Points on a hilly landscape, in no order, each with its height.
A climber steps from a point to whichever of its 4 nearest points has the largest rise for the distance, and stops where none of them is higher. Distance is the straight distance between rows; heights are no part of it.
Z_859 (h 26.4): [  5   0  38   7  12 -15 -44 -52 -15  18  13]
Z_529 (h 73.3): [ -5  23 -43 -22 -16   5  10  25  25 -15   1]
Z_943 (h 65.7): [  7 -17  45  18  21  -9 -45 -49 -27  19  16]
Z_230 (h 50.5): [ -6   5 -11   2  -5  11   6  -2  -6 -15  -8]
Z_738 (h 65.2): [ -2  28 -54 -38 -21   1  13  34  40  -1  10]
Z_108 (h 0.3): [ -2  -1  12   9   4   4 -10 -19 -17  -4   0]
Z_283 (h 62.8): [ -4 -14 -19   8  -6  20  26  20 -10 -28  -8]
Z_385 (h 43.8): [ -2  -3   2   8   1   9   2  -8 -17 -10  -5]
Z_269 (h 50.8): [  5  44  -8 -21 -18 -19 -14 -14  42  36   0]
Z_793 (h 63.6): [ -4 -12  -9   9  -2  13  19   6 -17 -20 -10]
Z_737 (h 65.8): [ -3 -28  -1  17   4  14  30  21 -21 -21 -12]
Z_67 (h 66.2): [ -2  32 -44 -29 -19   1   6  22  38  -2   6]
Z_846 (h 52.3): [ -7  14 -59 -26 -19   8  23  40  27 -29   4]
Z_158 (h 65.6): [  0  35 -30 -27 -16  -3   1  10  40  14   2]
Z_63 (h 50.7): [ -1 -43  29  23  18   5  19  19 -31 -11  -8]
Z_339 (h 25.1): [ -5   8   5   3  -3   3 -11 -21  -9   0  -3]
Z_356 (h 61.7): [ -3 -54  43  35  32  -9  14  27 -35  -8  -5]
Z_758 (h 44.4): [ -4 -42  18  24  14   7  26  27 -32 -16  -9]
Z_32 (h 63.8): [  5  42 -23 -25 -18 -14  -8   0  49  32   2]
Z_48 (h 47.1): [ 25  43 -24 -40 -24 -16   2   8  68  41  12]
Z_125 (h 59.1): [ -7   0 -20   1  -8  13  15  10  -2 -22  -7]
Z_662 (h 58.3): [ -6   8 -50 -17 -16  15  26  36  16 -35   1]
Z_583 (h 58.5): [  1 -21  15  15   9   8   7  -3 -25 -10  -4]
Z_513 (h 30.3): [ 27  48 -11 -34 -26 -21  -6  -9  66  51   5]
Z_326 (h 31.8): [  2 -13  32  11  14  -3 -24 -31 -25   7   7]
Z_651 (h 60.7): [ -7  16   8  -3  -2  -4 -17 -27  -3   6  -1]
Z_402 (h 45.3): [ -7  11 -40  -9 -13  10  17  19  16 -21  -1]
Z_120 (h 51.3): [ -9  24 -14  -9  -9   2  -4  -7  11   0  -2]
Z_333 (h 49.6): [  3 -45  38  28  29  -2   1  10 -33  -4  -1]
Z_691 (h 33.4): [ 10 -29  44  22  27  -8 -33 -34 -30  10  12]
Z_785 (h 69.3): [ -3  25  13  -6  -2 -13 -28 -38   2  19   0]
Z_989 (h 29.8): [-10  12 -18  -2  -6   8   7  -2   2 -12  -4]
Z_672 (h 32.7): [  6 -28  38  19  21  -4 -21 -23 -29   5   9]
Z_155 (h 67.0): [ -8  26   1  -8  -8  -7 -18 -23  12  13  -1]
Z_734 (h 24.1): [ -5  11  -3   0  -4   2  -6 -14  -2  -4  -3]
Z_969 (h 74.3): [ 15  42 -28 -39 -24 -12   3  13  61  32  10]
Z_280 (h 33.2): [ 10 -43  44  29  32  -7 -20 -10 -34   5   7]
Z_862 (h 69.2): [ 13  39 -35 -39 -24  -8   4  20  56  27  11]
Z_608 (h 61.1): [ -6  -7 -35  -1 -13  16  28  27   0 -37  -5]
Z_830 (h 39.3): [  5 -39  38  24  25  -1  -6  -3 -33  -2   1]
Z_841 (h 29.4): [ -1   1  25   5   7  -3 -27 -36 -17  10   5]
Z_210 (h 25.0): [  0 -12  23  11  10   3 -17 -24 -24   4   2]
Z_370 (h 32.9): [ -4 -40  10  23  11  11  41  33 -27 -21 -12]
Z_39 (h 66.7): [ -5  34   9  -6  -6 -16 -27 -32  13  27  -2]
Z_476 (h 63.9): [ -2 -28   9  16   7  14  21  13 -25 -16 -11]
Z_826 (h 43.9): [  4 -34  24  19  16   4   2   1 -31 -10  -4]
Z_153 (h 64.9): [-11 -56  35  32  27  -5  26  40 -35 -14 -10]
Z_742 (h 65.0): [ -4  38 -18 -18 -15  -8  -6  -3  30  14   0]

For each start below, name the point where the climber stops.
Z_280 | Z_153
Z_841 | Z_943
Z_608 | Z_737
Z_269 | Z_969
Z_989 | Z_737
Z_108 | Z_737
Z_672 | Z_943
Z_210 | Z_943
